Each row is a point on a tangle of strands that fork, close into loops and nearly touch. The rows are in no order.
(in the rows, 128 means zero)
Points whose rows are less than 211 apart are linked; no others are. Some points are linked to none.
k385: [103 110 104 139  97 128 107 113 162 200 128 143  99 172 107 108 130 126
 199 117  94 112  80 122 124 147 127 100 103 131  86 122 166  83  73 152
 134 120 155 155  97  92 134 109  98 181 108 141 105 150 131 133  76 167
  93 136  94 109  84 111  69 172 111 162 169  72 112 126 113  96]
k98: [148 109 147 151 175 121 125  81 111 150 151 114 132 164  79  95 137  89
 148 145 146 109 125 118 133 131 193 135 128  97 158 135  94 116 147 139
 116 163 139 180 143  98 141 105 106 125 149 169 107 151 130  98 137 167
 117 133 171 112 107 125 146 126 106 123 147 121 132 107 182 104]
k148: [ 88 115 117 168 131 171 143  87 152 145 162  96 111 150 125 136 136 154
 134 108 163 139 163 101 152 129 131 124 115 189 115 121 164 148 151 114
  85  83  94 126  81 141 152 126 110  84  55 148 110 124 108  79 102 197
 153  97 126 146 105 152 144 145 118 129  79  90 137 170 107 181]
k719: [188 156  80  98  73 154 124 177 118 102 104 133 106 100 100  82 190 145
  92 136 148 109  91 120 180 142  79 171 159 101 133 135  94 104  90 133
 205 109 133  96 145 164 112  98 127 172 170 128 133 167 136 135 190  17
 111 144 158 130 136 144 161 113  89 142 177 146 105 121 160 167]
k634: [160 143 150 104 105 127 131 233 114  97 125 149 147  95 125 126 142 100
  68 149 137 154 125 132 154 151 125 160 154 164 165 128 125 130 131  96
 159 149 120  87 159 135  80 131 145 108 157 150 125 152 184 129 142  35
 178 160  98 176 119 131 106 139 182 111 126 124 123 100 126 143]
k265: [134 120 116 164 116 130 137 114 158 191 128 127 146 153 101 137 117 123
 166  87 124 134  54  77 123 111 161  86 136 156  64 137 115  86  74 122
 123  97 140 125 117  78 140 105  76 156 122 185 102 205 123 107 116 171
 110 117 131 128  84  97  94 172 112 132 180  68 116 156 120  92]
k540: [148 148 105 100  60 150 128 169 137 142  97 139 116  96 129 150 148 214
 121 115 153  97  58 101 162  91 124 147 113 131  87 172 122  90 103 139
 136 129 142  92 106 172  93 115  66 139 110 117 130 142 137 151 162  96
 138 104 151 130 140 116 119 116  95 116 162 117 106 126 148 118]
k475: [ 98  73 149  99 109 100  77 103 135 175 137 160 136 167 104 104 131 105
 209 117  87 116 124 134 134 155 183 114  75  98 102 119 123  68 100 166
 118 160 163 151 127  90  99 109 114 191 128 138 112 123 160 118  97 145
 114 139 116  94  86 127  71 161 121 164 162  56 112  70 154  73]
k188: [122 110 112 154 103 187 155 151 148  66 171  91 161 101 139 145 110  99
 147 119 128 183 136 105 169 120 145 115 134 133 108 137  53 142  97  80
 152  89  89 138 123 137 156 137 143 154 102 188  95 150 137  70 213  50
 141 139 197 121 111  91 136  97 126 126 132 105 121 141 112 181]
k911: [108  81 151  87 130 132 123  64 141 123 153 129  86 135 127 119 154 132
 166  87 137 133 206 119 138 168 145 129  82 109 112  84 100 109 123 140
 135  60 115 115 141 112 110 120 208 162 191 144 142 113 152 132 120 136
 169 123  97  73 138 207 128 145 132 160 125 114 126 120  99 159]
k510: [116 134 178 143 204 113 148  84 119 125 163  89 129 114 142 138 116 129
 104 113 187 137 207 102 102 137 168 121 119 168 141 100 128 164 170 101
  93  90 107 123 134  97 127 137 150  71 162 151 145 129 131 108 116 203
 191  99 101 125 131 196 154 146 145 111  74 135 161 155 110 159]
k616: [172 152  73 125 118 133 143  85 110 123  76 169 144 128 128 124 112 141
 128 110 147  97  42 167  98 110  99 145 151 117 133 165 108 114  97 170
 123 123 169 167 115 149 125 102 134 148 131 126 104 138  94 125 131 166
  71 115 140 143 125 102 143 127 101 125 162 141 133 151 110 100]
k753: [ 66 128 153 139 107 101 108 163 161 187 148 105  98 122 152 163 112 187
 144 143  86 108 144  96 131 111 112 107  94 135  60 128 211 124 135 123
  98 148 113 102 105 135 156 173  52 125  68  64 153  87 122 184 102 158
 146 115 120 103 150 104  86 123 115 115 107 113 129 133 136  91]
k761: [129 165  59 144  86 159 128 157 149 134 128 131  82 126 129 111 136 142
 110 172 103 112 116 141 143 126  33 144 154  90 131 130 173 146 111 118
 197 151 117 133 144 157 163 113 122 159 120  72 156 148 103 172 144  57
  74 158 135 114 160  86 159 104  89 118 159 187 117 167 125 154]
k261: [109  63 191  93 153  53  81 128 105 163 149 163 161 154 128 127 106  98
 166 137  79 121 142 132 103 144 206  96  99  81  99 113 121  86 128 149
  95 184 162 148 160  80 101 129  98 167 153 120 134  99 165 141 100 146
 136 137 115  96 118 115  86 142 140 131 138  83 138  61 174  49]
k783: [ 91 101 172  67 122 123 114 104 108 122 112 148 152  81 153 165 133 192
 143  84 169 123 153 122 122 125 185 123  71 132 117 120 109  92 142 151
  70 108 151  97 111 135  66 128 129 117 146 122 146  85 155 116 124 159
 204  83 113 109 142 190 129 135 124 139  96 102 135  87 115 112]
k140: [133 142 155 152 183  96 158 128 126  95 134  92 164 115 161 161  78  78
 100 137 119 149 181 122  71 130 114  92 153 137 117  92 137 171 146 101
 107  88 113 133 131  94 176 178 165  85 146 122 144 102  81 145 127 164
 126 109 100 136 158 123 137 110 165  94  90 157 164 171  95 124]
k825: [107 106 124 102  44 131  91 172 152 133 172 116  97 118 129 105 149 124
 169 151  61 115 147 119 174 144  88 130 109  74 103 123 113  97  85 131
 180 137 112 114 151 148 157 140 120 212 114 117 141 136 161 152 169  16
 130 168 174  71 137 116 106 108 113 149 167 123 111 106 158 145]
k662: [154 140 156 118 156 106 157 154 146  85 129 126 165  92 154 156  97  76
  98 114 137 176 158 120  92 134 130  99 164 157 106 101  82 150 121  81
 127  61 101 112 159  77 147 162 185 112 198 169 129 144 124 128 155 122
 144 109 114 121 150 113 145 114 159  98 114 140 147 170  81 129]
k543: [105 109 132 128 119 127 142 117 130 124 129 133 165 125 147 152  93 114
 157 124 102 144 127 133 106 133 150  90 111 127 104 115 109 112 111 136
 102  99 146 152 102 101 127 152 133 126  95 151 118 104 100 111 125 156
 121 117 136 116 120 114 119 127 146 123 129 100 127 124 103 100]
k767: [120 109 158 136 177  70 115  95 138 200 159 131 142 152 114 131 102 138
 138 104 142 110 111  86  96 130 192  84 113 157  68 103 140  86 122 120
 104 125 152 107 155  61 103 121  89 117 170 151 149 161 135 129  78 214
 146  92  74 121 106 136 100 194 116 130 152  77 140 145 142  88]
k162: [108 108 112 111  97 178 163  99 140  52 142 118 129 110 157 141 121  99
 153 100 125 170 155 132 151 139 131 115 115 125 108 111  44 127  91 115
 141  37 111 135 107 121 126 130 198 157 131 176 104 114 109  76 181  75
 121 134 164  99 131 129 153  88 128 143 134 111 119 143  70 172]
k570: [ 97 124 179 130 161 146 154 111 107  86 153  86 148  94 165 168 130 137
 113 113 183 155 208 127 125 140 175 133 103 173 157 117 101 166 168 114
  89  98 107 128  97 132 104 148 148  81 112 150 112 100 129  79 140 158
 219 120 142 151 125 180 144 120 151 118  51 125 156 123  97 163]
k110: [ 58 131 110 154  68 151 126 178 170 179 152 101 109 117 146 149 109 172
 153 147  76 122 112 108 156 107  93 106  87 113  81 140 206 129 128 117
 136 164 121 127  95 155 160 145  53 145  33  89 134 121 125 164 126  90
 107 148 160 105 132  76 100 120 103 110 135 124 117 138 128 120]
k29: [140 160 119 141  93 167 142 200 134 124 120 107 137 100 121 140 158 177
  80 137 168 128  89  92 183 100 127 157 124 176 137 161 136 134 140 105
 140 156 116  93 106 166  93 115  81  96  93 144 120 156 142 104 161  79
 166 128 151 175 120 120 131 118 137 102 130 115 103 117 155 154]
k123: [175 145  69 106  85 169 147 110 128  65 102 139 112 121 114  78 176  96
 115 108 146 128  96 147 169 144  85 157 150 118 146 122  61 115  77 144
 187  73 132 116 133 140 111  89 192 170 169 154  98 154 109  83 179  36
  79 154 154 118 115 139 171 109  94 166 173 124 113 130 104 179]
k327: [127 165  90 177 139 142 127  61 121 122  86 131 141 165 132 147 123 171
  99 124 163  98  79 135 108  83  90 144 155 140 149 130 165 162 162 150
  86 141 125 146  91 187 159 106 113  91  91 111 132 119  57  99  95 205
  93  99 140 169 133 120 169 134  93 128 108 152 134 180 127 148]
k928: [130 132 129 127 151 100 109 149 101 124 129 130 107 147 123 109 125 102
 125 177  90 123 148 171 114 145 111 142 148  83 170 135 157 143 149 144
 150 188 133 175 141 130 153 143 137 131 125  95 149 103 126 167 119 111
 105 166 135 120 152 116 131 104 151 113 123 179 122 101 158 112]
k890: [178 170 120 125 162 103 133 145 120 140 107 137 103 124 118 128 135 152
  78 142 163 102 105 130 109 114 104 148 167 132 143 138 158 152 153 124
 141 143 117 118 163 128 125 129 120  94 183 110 155 153 127 178 115 160
 134 102 103 128 159 135 148 127 127  87 131 170 127 159 148 116]
k471: [142 111 134 162 156 132 157 102 166 173 185  92  67 157  91 106 152 142
 122 119 171 124 167  63 141 126 134 133 129 147  97 107 144 138 131  81
 140  80  77 129 161 103 168 114 124 125 178 151 143 188 147 147 136 173
 157 102 118  93 129 156 140 137 110 109 130 127 121 188 134 165]
k109: [ 92 105 160  96 101 159 132 135 106  91 143 102 135  92 159 167 146 173
 136 118 158 134 176 125 149 131 170 143  76 130 140 133 100 121 150 134
  98 114 123 129  83 161  98 145 122 118  91 126 125  83 139  97 169 118
 209 107 165 123 142 167 129  98 124 119  85 113 122  86 128 138]
k350: [ 81 102 113 157  99 162 156 117 162 122 157 105 156 119 151 174  96 133
 155 112 118 168 155  94 133 130 137  83 105 163  73 110 127 125 116 104
  99  64 106 129  80 120 156 155 123 127  49 147 109 113  91  88 137 158
 139 104 143 127 112 110 121 125 129 116 103  81 129 158  86 147]
k862: [172 117 132  92 143 104  89  99 118 110 122 145 113 150  63  61 172  48
 157 117 108 107 142 169 145 165 146 159 130  90 183 117  68 101 108 177
 169 147 138 131 188 104 115  98 195 185 201 155  92 167 161 114 124  85
  83 162 155 106 111 140 123 139 109 167 164 124 107  74 162 123]
k863: [170 169  77 147 125 153 137 130 127 128 106 139 106 141 102 119 150 162
  87 159 155 111  91 127 142 108  74 156 158 107 155 144 140 148 144 134
 171 158 123 145 132 165 156 105 118 128 149 105 140 157 108 151 149 108
  99 134 154 146 151 103 184 113  96 102 142 193 113 155 155 144]
k120: [133 117 122  99  81 132 124 102 142 167 118 144  96 125 119 135 151 190
 169  96 154 101  88  98 144 113 142 129  92 113  68 139 113  79  92 145
 120 101 141 109 124 134 109 115  93 164 147 130 135 141 146 149 140 143
 147  93 130  89 126 142 108 140  88 138 164  90 116 130 138 106]
k555: [162 147 100 111  89 166 139 204 152  96 126 111 127  76 132 129 133 132
  92 125 139 138 117 103 157 123  89 139 170 125 100 134  85 136  91  86
 190  92  93  92 156 146 142 122 126 158 157 137 145 187 144 151 207  26
 123 118 160 113 162  99 155  94 104 103 159 156 119 162 128 159]
k655: [172 144  97 116 153 143 153  64 118  65  89 153 113 130 124  96 144  58
 123 105 137 146 117 168 119 130 102 135 172 121 169 123  51 140 102 149
 160  66 128 135 148 111 123 108 221 141 194 166  91 137 108 106 138 106
  57 150 144 110 120 123 194 108 116 148 152 152 142 149  74 162]
k914: [134 145 130 120 162 117 137  94 113 121  96 152 148 120 133 120 112  92
 124 121 137 144 123 153  96 133 144 116 137 146 161 124 114 134 131 137
 107 110 150 128 135  96 102 133 169  98 146 156 120 117 117 106  96 166
 116 122  92 138 103 145 137 147 165 135 118 122 140 129  91 122]
k808: [125 123 120 185 160 153 112  51 112 144 125 117 148 186  78 107 143 117
 142 143 156 112 100 129 141 113 162 142 129 121 178 148 126 139 174 158
  86 176 145 182  92 145 161  90  96  91  90 152  91 119  96  71 109 202
  96 133 175 153  92 121 171 137  94 140 112 126 142 113 170 123]
k86: [124  97 178 122 206  31  99 109 104 168 154 128 168 158 147 139  78 120
 130 137 110  87 130 124  63 128 185  84 111 115  91 100 145  94 136 142
  88 160 180 123 150  68 118 141  87 112 165 115 162 101 119 152  83 210
 134 100  84 120 135 132 103 161 132 116 129 101 164 111 160  56]
k806: [ 80 101 115 143  77 192 153 151 150  80 183  82 130 106 163 148 110 117
 135 157 105 156 187 130 170 147  99 124 106 110 121 116 104 151 118  99
 169 121  93 157 104 165 161 141 150 167  61 121 117 108 120 107 198  29
 145 165 196 121 138 102 132  80 120 126 131 140 127 125 116 187]
k984: [167 134 138 102 180  62 132 125 107 104 105 137 153 115 163 153  85 117
 105 134 113 118 143 164  40 131 117 109 158  94 109 109 128 131 131 143
 118  92 160 130 148 108 148 163 157 110 190 102 155  88  95 187 117 178
 104  98  94 119 185 126 137 112 147 103 121 179 168 144 105  86]
k505: [ 80  89 152  99  96 117 100 134 139 156 150 136  82 151 149 136 144 144
 176 144  77 126 191 128 134 159 112 115  83 105 107  97 167 117 118 143
 126 134 122 128 119 132 121 157 143 166 103  85 156  74 151 162 102 123
 157 145  88  92 138 160  87 123 149 153 109 111 121 101 127 122]
k791: [138 130  97 136  70 169 127 152 138 140 129 114 149 109 114 144 118 171
 149 119 124 109  69  93 163  91 139 122 131  82  88 166  83 102  92 129
 150 142 130 146 116 155 148 112  63 165 104 141 118 155 132 145 191  76
  99 116 211 114 140  78 141 105  72 113 176 132 107 130 172 114]
k918: [110  96 145  62 101 108  97  79 122 164 100 182 134 117 133 144 135 201
 180  84 141  97 102 136 120 122 160 124  70 111  85 143 121  65 100 172
  85 126 177 105 121 141  68 114 106 163 148 106 139  89 160 141 105 172
 162  89 101  96 129 165  99 152 104 157 143  86 132  93 127  81]
k785: [138 150 159 102 125 101 130 217 136 119 131 142 126  99 143 153 128 121
  75 148 126 150 155 135 123 151  98 138 147 168 139 108 182 152 154  97
 134 136 102  91 152 122 111 163 151  94 162  89 155 127 160 175 111  89
 173 124  57 160 150 130  95 135 179  98 103 149 133 126 107 118]
k587: [138 111 160  96 103 118 118 178 123 105 144 124 158  86 144 167 108 130
 133 122 118 143 127 103 127 116 171 109 136  97  95 138  75 106 118 115
 122 118 121 129 142 117 137 157 104 146 153 143 133 133 160 149 182  90
 167 109 169  94 162 103 118 102 121  94 145 121 125 109 148  87]
k780: [103 149 106 172 177  96 114 113 122 178 128 114  98 175 116 109 114 112
 134 142  83 116 110 139 106 136  90 115 143 149 132 108 231 160 132 135
 112 158 127 146 103 108 157 147 104  88  86 103 144 116 104 149  30 190
  92 130  46 151 102 131  84 164 153 155 105 119 121 160 123 122]
k646: [152 148 131 159 183 111 140 116 101  96 118 131 122 144 130 101 117  30
 100 159 115 175 136 153 101 133 110 120 177 152 197 128 127 186 155 109
 130 141 118 143 155 101 138 156 185  80 141 139 114 122 130 121  97 126
 101 169  88 159  94 122 141 138 194 132 103 156 148 140  95 154]
k173: [149 132 121 114 172  46 110 114  88 130  93 161 167 135 155 133  79 141
 126 125  99  96  89 197  44 117 124 127 136 103 118 143 152 112 122 171
  94 143 199 148 132 129 131 145 107 117 130  89 149  79  92 167  86 199
  83 104 100 148 157 118  99 132 146 124 125 158 151 117 132  64]
k259: [105 145 148 175 152  95 127 126 120 161 130 110 182 151 130 148  96 135
 118 118 116 101  92 114 122 102 159 103 132 160 125 141 163 127 161 140
  63 170 136 134  99 113 135 143  50  72  62 147 118 125 104  94  82 199
 126 112 149 160 103 105 107 154 128 102 114  89 126 124 162 104]
k175: [161 152  87  95 114 126 115 121 107 121  77 174 110 139 111  95 149 132
 130 138 131  99  84 190 122 138  98 163 131 117 177 149 142 106 113 177
 154 155 173 137 123 146  89 103 144 147 136 103 123 122 120 136 104 129
  87 138 100 134 121 133 119 132 131 144 148 148 115  95 123 112]
k122: [ 66 152  86 189  89 180 143 154 157 136 144  99 154 122 148 166  90 154
 102 149  93 141 108 114 155  92  79 113 126 139 120 133 213 172 155  92
 130 174  98 132  99 182 181 129  89 120  19  97 124 129  94 119 133  89
  85 140 160 159 125  59 134 120  99 108 124 142 129 171 119 150]
k663: [159 145  99 173 110 197 153 136 144 130 126 104 143 129 103 125 162 153
 112 108 184 148  69  67 186  82 154 142 134 176 135 169 104 142 133  93
 126 127 103 105 104 153 119  85  86  97  97 186  89 184 134  64 172 112
 143 122 166 177  88 125 149 135 121 120 130  97 113 139 158 168]
k382: [166 150 135 128 131 154 142 154 113  98 120 140 153 100 120 103 147  90
  96 117 168 176 104 114 159 116 162 154 140 187 179 155  78 143 131  89
 134 121 126  87 152 117  70 109 147  93 150 196  95 170 170  73 152  85
 167 154 111 181  71 148 133 155 179 137 119  99 128 112 116 160]
k819: [170 134 143 121 139 142 116 134 107 101 123 137 132 128  79  75 164  52
 126 131 143 143 122 137 161 144 164 156 138 138 192 140  64 123 124 126
 160 144 131 124 170 110  94 109 167 135 178 190  91 174 170  84 144  70
 129 167 150 147  82 142 131 146 145 149 147 108 117  81 142 141]
k545: [ 55  96 160 144 173 119 126 106 108 146 137  93 134 154 147 138 111 123
 155 124  95 133 203 151  89 168 144 101 104 144 122  99 178 137 144 146
  78 114 134 140  79 114 129 165 137  90  58 108 150  61  95 119  69 205
 141 118  89 147 124 172 107 146 157 166  62 106 142 133 110 129]
k697: [102 158 127 166 144  92 114 116 136 158 114 108 124 157 129 157 119 197
 112 128 138  70  89 122 120  88 108 140 128 140 109 145 191 137 164 154
  83 163 132 130 101 163 147 133  44  82  84  96 151 110  85 151  83 212
 124  98 143 149 155 110 122 138  93 113 106 138 118 160 160 118]
k915: [151 111 140  77 132 106 107 108 115 115 123 153 104 129 111 107 154 109
 137 119 133 116 155 145 130 154 139 138 120  88 152 112  89 110 123 154
 147 114 134 125 170 119 106 120 183 159 203 140 139 128 164 152 128 109
 138 133 118  88 145 167 134 127 126 138 140 138 124 103 132 129]
k725: [177 153  80 153 103 174 155 111 129 109  90 142 153 123 117 127 135 124
 118 111 161 136  51 110 140  90 123 126 162 141 138 158  78 137 102 120
 139 110 126 135 119 136 128  93 130 131 127 172  90 177 112  91 165 110
  92 123 153 147 105 102 164 126 110 126 153 119 126 159 125 139]
k764: [129 159 112 111  94 129 159 147 160 128  97 145 137  81 164 169 115 184
 102  92 160 129 113 110 111 115  93 121 115 188  76 117 149 133 126 102
 115  64 112  76 112 126 106 145 136 105 128 106 142 133 101 128 131 155
 148  65  85 141 140 130 121 132 133 114 120 108 113 169  76 126]
k877: [130 152 114 188 105 135 144 146 155 162 114 130 181 132 135 154  92 124
 127 100 109 141  50  82 129  88 124  77 149 176  92 152 142 124 118 108
 106 128 123 116 104 111 150 130  77 107  62 160  99 171 105  96 111 156
 105 126 136 160  85  76 102 158 135 108 148  83 122 156 122 115]
k427: [120 131 125 184 175 127 143 118  96 104 139 105 117 166 121 112  97  51
 109 182  78 165 152 165 112 141  95 125 170 108 190 121 169 198 159 111
 137 179 108 185 127 133 185 160 158  98  88 102 133 107 104 137 101 106
  88 189 124 155 114 100 146 116 170 125  97 171 138 140 128 147]
k696: [100 142 141 136 149 110 137 167 126 140 139 124 104 138 134 122 119 104
 107 150  97 151 153 152 122 156  94 125 134 170 151 102 207 162 149 105
 124 154 107 130 129 112 124 169 147  90 107  97 151 108 141 152  68 118
 149 142  51 163 114 137  82 153 193 140  91 130 120 131 104 136]
k184: [112 107 157 143 143 121 139 138 103  77 148  93 201 101 166 178  67 113
 120 140 100 140 173 132  84 107 157  96 132  78 120 126 101 142 147 128
  97 130 133 184  97 133 183 158 119 115  95 120 124  78  88 130 173 137
 120 124 193 114 174  94 159  76 132  80 103 173 161 123 137 109]
k887: [100 145  79 175  80 184 167 140 147  93 129 123 156 116 176 154 110 115
  98 142 128 178 106 118 144 100  76 114 148 172 143 135 156 179 139  86
 112 137  94 110  92 159 145 128 136  98  27 107 104 119  89  71 140  92
  95 142 122 177  99  85 138 117 138 131 114 114 132 160  82 182]
k408: [155 134 100 182 110 170 163 145 149  84 137 125 171 115 167 136 123  72
  98 124 142 214  87  91 149  81 100 108 177 179 145 148  77 192 136  57
 128 112  84 106 136 131 145 116 148  97  87 161  82 159 124  65 184  95
 111 156 135 172  78  83 154 128 160 122 111 113 150 173  98 200]
k51: [137 146 108 107 112  73 111 150 120 150 109 164 134 114 170 150  82 182
 140 142  78  98  79 166  79 106  87 124 141  94  81 156 172 109 109 155
 114 153 170 139 127 150 147 155  70 139 108  58 156  82 107 202 109 151
  90 116 123 120 171  84  97 116 121 115 140 163 141 133 143  59]
k232: [137 106 130 142  99 139 121 146 153 138 193  95  73 152  87  84 175 108
 148 144 119 118 159  98 182 156 112 149 123 103 129 115 100 123 108 109
 184 122  91 125 166 127 172 126 134 182 149 148 132 180 164 135 174  51
 155 163 175 100 124 145 118 122 113 142 157 136 105 122 169 172]
k786: [125  97 144 164 135 137 150 147 163 147 197  92 103 149  98 111 131  95
 142 132 125 160 165  85 152 140 145 117 135 155 108 105 114 134 106  73
 149  96  80 134 166 100 168 133 128 144 148 174 128 188 166 125 153 109
 167 140 145 110 109 121 103 137 141 122 134 112 111 154 126 158]
k455: [166 144 138 137 149 101 141 153 158 167 139 126 102 122 116 131 132 144
  97 117 152 120 124  83 111 109 118 122 154 147  80 111 138 137 117  91
 145  96  96  99 181  96 143 132 120 118 198 133 158 183 143 182 131 159
 147  90  88 106 153 128 125 141 126  92 145 134 129 181 130 116]
k811: [ 99 100 123 132 144 162 141  53 146 146 155 114  83 159 116 104 148 130
 162 106 151 132 189 125 135 163 136 128 102 147 132 103 137 129 137 137
 117  72 116 145 103 116 128 113 167 117 116 151 124 108 118 100  99 183
 143 120 102 109 114 190 137 149 129 160 104 113 134 145 100 167]
k532: [158 148 149 126 129 132 119 174 116 166 123 121 105 130  91 118 176 164
  91 133 173 100  85  90 181 106 171 159 129 152 144 163 129 111 151 120
 138 187 127  99 149 130  80  98  66 100 153 144 139 179 180 131 139 107
 172 130 144 162 126 142 120 137 118 111 151 126 103  99 193 117]
k867: [129 103 154  94  77  99  81 199 126 167 124 180 133 137 109 128 146 124
 152 132  83 119  91 115 156 135 149 121 118 100  91 129 128  80  93 137
 141 175 137  94 165 111  89 118  93 177 151 124 133 154 196 168 110  64
 140 152 107 115 118 109  69 154 136 132 165  85 103  76 160  83]
k317: [145 157  76 116 101 100 104 160 132 158 109 162  90 132 137 112 116 149
 141 157  76  99  77 168 106 122  60 137 161  77 111 150 177 117  93 148
 174 169 153 143 150 145 145 133  96 170 126  68 148 126 126 210 109 103
  68 154 114 101 158  81 110 126 103 122 158 171 124 140 140  86]
k575: [ 77 102 118 143  99 185 156 116 125  88 148 101 117 140 162 143 127 120
 144 156 111 145 185 151 144 151 107 131 107 115 146 116 126 149 137 132
 132 123 110 164  70 167 140 134 163 132  41 108 120  74  95  90 146  95
 126 166 163 142 134 133 142  83 136 146 102 138 124 122 104 168]
k586: [122 116 171 105 118 109  92 138 114 149 156 121  82 138 127 132 163 169
 138 160 126  99 152  99 151 120 147 145 108  91 129 148 139 113 150 130
 119 178 124 131 141 142 135 143  77 140 126  91 151 100 171 161 141 122
 182 139 159  89 157 145 128  93 106 114 123 140 124  86 192 106]
k733: [154 128  96 132 157 165 147  44 115  88 101 133  93 160 107  93 162 116
 129 131 153 116 151 158 126 144 104 155 128  90 179 125  94 145 145 162
 150 106 131 166 111 145 140  98 200 134 164 128 112 107  91 106 142 137
  86 146 159 119 137 161 203  99 104 154 126 181 132 128 117 162]
k371: [ 79 133 135 134 199  85  98 103  93 154 105 110 123 168 132 113 120 138
 140 129  95 100 149 179  82 145 122 131 126 134 154 114 209 147 149 164
  83 168 158 138  93 130 118 143 105  79  84  81 163  73  95 141  41 213
 116 106  62 155 136 161  98 152 157 177  74 130 126 130 133 109]
k465: [159 117 153  99 216  89  95  49 111 136 102 152 132 138  75  56 134  69
 158 126 146 107 160 183  98 147 195 163 112  95 204 131 101 111 154 182
 128 183 176 153 174  99  91  78 169 146 194 134 104 129 142 108  80 180
  80 140 115 110 102 160 128 146 118 165 139 143 148  65 157 103]
k310: [162 139 116 113 135 123  97 103 110 153 106 151 113 155  72  80 169 127
 151 144 147  86  94 159 148 128 150 171 112 101 176 162 119 102 139 166
 136 192 166 158 134 129 103  86 107 143 144 127 111 142 145 121 122 140
 101 139 151 128 108 130 121 131 102 145 158 135 110  69 186  92]
k194: [ 84 104 186 128  94 122 120 195 168 169 190  95  91 110 133 158 134 164
 128 139 109 139 183  67 156 127 127 116  92 161  70 120 181 125 135  77
 128 136  82  93 142 134 148 174  78 145 102  78 146 127 176 182 141 103
 205 136 120 105 136 118  70 124 134  96 113 108 129 118 137 122]
k960: [145 112 151  89  85 107 107 209 145 130 124 169 146 102 125 155 127 123
 123 116 106 146 110 109 131 142 130 113 145 122  77 110 104  99  92 106
 142 108 117  78 174 108 111 145 134 151 196 133 146 160 182 173 140  66
 159 119 105 114 148 106 100 138 135 113 152 111 116 124 118  94]
k330: [143 133 164 136 184 114 127 106 100 163 153 110 124 140  86 104 152 129
 110 128 188 103 112 101 156 119 218 145 129 142 170 153 103 119 183 120
 105 185 127 132 151 102  93  91  80  90 165 166 128 167 164  90 131 160
 172 115 152 143 111 154 143 139 107 117 135 117 127 106 199 105]
k428: [151 117 134  86 212  77 108  63  94 116  72 164 125 136 119  91 116 102
 137 113 125 116 156 212  57 147 149 151 130  90 183 125 124 119 135 188
 140 142 185 138 160 123  89 105 197 142 195 114 134  88 125 156  66 187
  72 133  78 119 143 170 129 139 144 152 127 177 154  93 105 107]
k976: [117 137 132  89 180  92 133  77  95 109  58 169 151 110 159 133  92 121
 123  97 118 137 137 204  51 146 132 120 126 135 152 115 138 126 128 163
 110 100 180 103 118 117  72 132 209 105 156 106 138  66  99 130  56 183
  97 109  47 154 136 165 124 144 168 175 104 150 148 121  51 108]
k302: [116 118 180 115 119 114 130 180 159 127 164 100 142  77 153 176 107 140
 115 129 128 145 177  76 114 121 130 101 126 137  65 110 128 135 134  84
 121  91  95 108 140 113 166 184 112 135 153  95 142 127 135 178 179 119
 185  93 125  89 174 104 113  99 132  75 121 132 145 146 119 102]
k329: [ 67  91 141 155 155 154 136  84  88 109 118  95 145 167 150 139 112 115
 154 137  99 131 185 165  93 141 140 122 116 104 157 121 148 150 154 162
  85 129 135 174  59 156 149 138 151 100  34 111 127  50  65  96 104 182
  97 147 145 150 132 145 152  98 142 153  74 142 140 133 114 141]
k781: [119 102 152 101 124 120 118 130 112  89 152 119 111 135 136 121 135  79
 144 151  90 133 194 160 132 166 124 136 122  87 162 110  88 129 130 142
 160 132 117 162 139 129 140 146 189 162 141 131 128  99 145 139 146  78
 134 173 162 105 150 143 134  95 151 134 130 156 123  92 138 143]
k101: [106 131 119 112  49 136 108 220 148 156 136 141 120 101 142 124 124 150
 144 153  67 120  99 123 163 125  96 117 115  97  97 144 160  97  95 122
 169 172 140 109 128 146 125 144  75 174  86 109 137 137 159 170 144  33
 118 167 146 100 134  83  91 128 126 128 166 122 110  97 146 104]
k125: [165 139 120  61 131 119  97 112  99 101  63 203 136 104  95  82 151 115
 122 109 153 109 115 195 135 155 135 179 112 120 199 137 116  95 129 181
 151 154 176  89 157 143  42  74 189 144 189 127 111 120 161 122  88 103
 109 144  76 144 106 176 123 161 136 162 138 132 126  65 109 131]
k751: [183 145  82  92 121 147 136  88 102  81  89 154  90 124 123 104 169 174
 101 132 165 103 127 164 129 137  84 166 128  74 158 144  94 125 141 164
 162 114 143 146 121 173 132 101 158 150 178  90 136 108 110 141 172 108
 104 122 170 114 169 158 206  92  83 132 144 193 120 117 138 147]
k15: [154 155  97 147 102 165 174 199 163  85 130 125 153  89 151 130 117  93
  81 129 140 180 112 108 143 117  77 125 183 177 123 133 101 165  98  55
 168  95  85  91 154 125 141 124 152 126 136 149 125 186 134 109 188  49
 116 139 128 149 129  82 146 104 148 108 134 137 128 177  95 178]
k466: [118 159 155 110 160 113 156 108 133 107 101 124 146  79 173 160 109 166
  93  86 179 131 167 129  84 127 127 118 120 185 112 100 144 155 163 116
  90  67 121  83 117 114  98 146 169  72 157 117 150 108 105 115 105 195
 171  64  67 141 148 183 147 144 154 125  77 132 143 160  71 138]
k341: [112 148 102 180 147 179 116  69 113 116 107 122 121 180 100 123 161 154
 110 157 170 124 117 136 148 112 105 163 136 139 194 135 150 166 192 150
  94 167 122 164  80 188 156  95 116  87  87 116 117 104  85  65 115 174
 119 131 164 184 119 130 200 128 100 155  88 158 128 135 144 164]

A tip is a point with one link. Name the tips that can be reached along the links from each point below, in the order of the rows.
k918 -> k767, k791, k764, k125
k634 -> k162, k465
k123 -> k662

A piece is two or more points that can be reached from each other along the links. Count, over all rows, the pieces, the separate loops (a circle has one, a figure eight two, a Y none), the forks (points with three links) and the tips (points with one).
pieces -> 3
loops -> 4
forks -> 9
tips -> 7
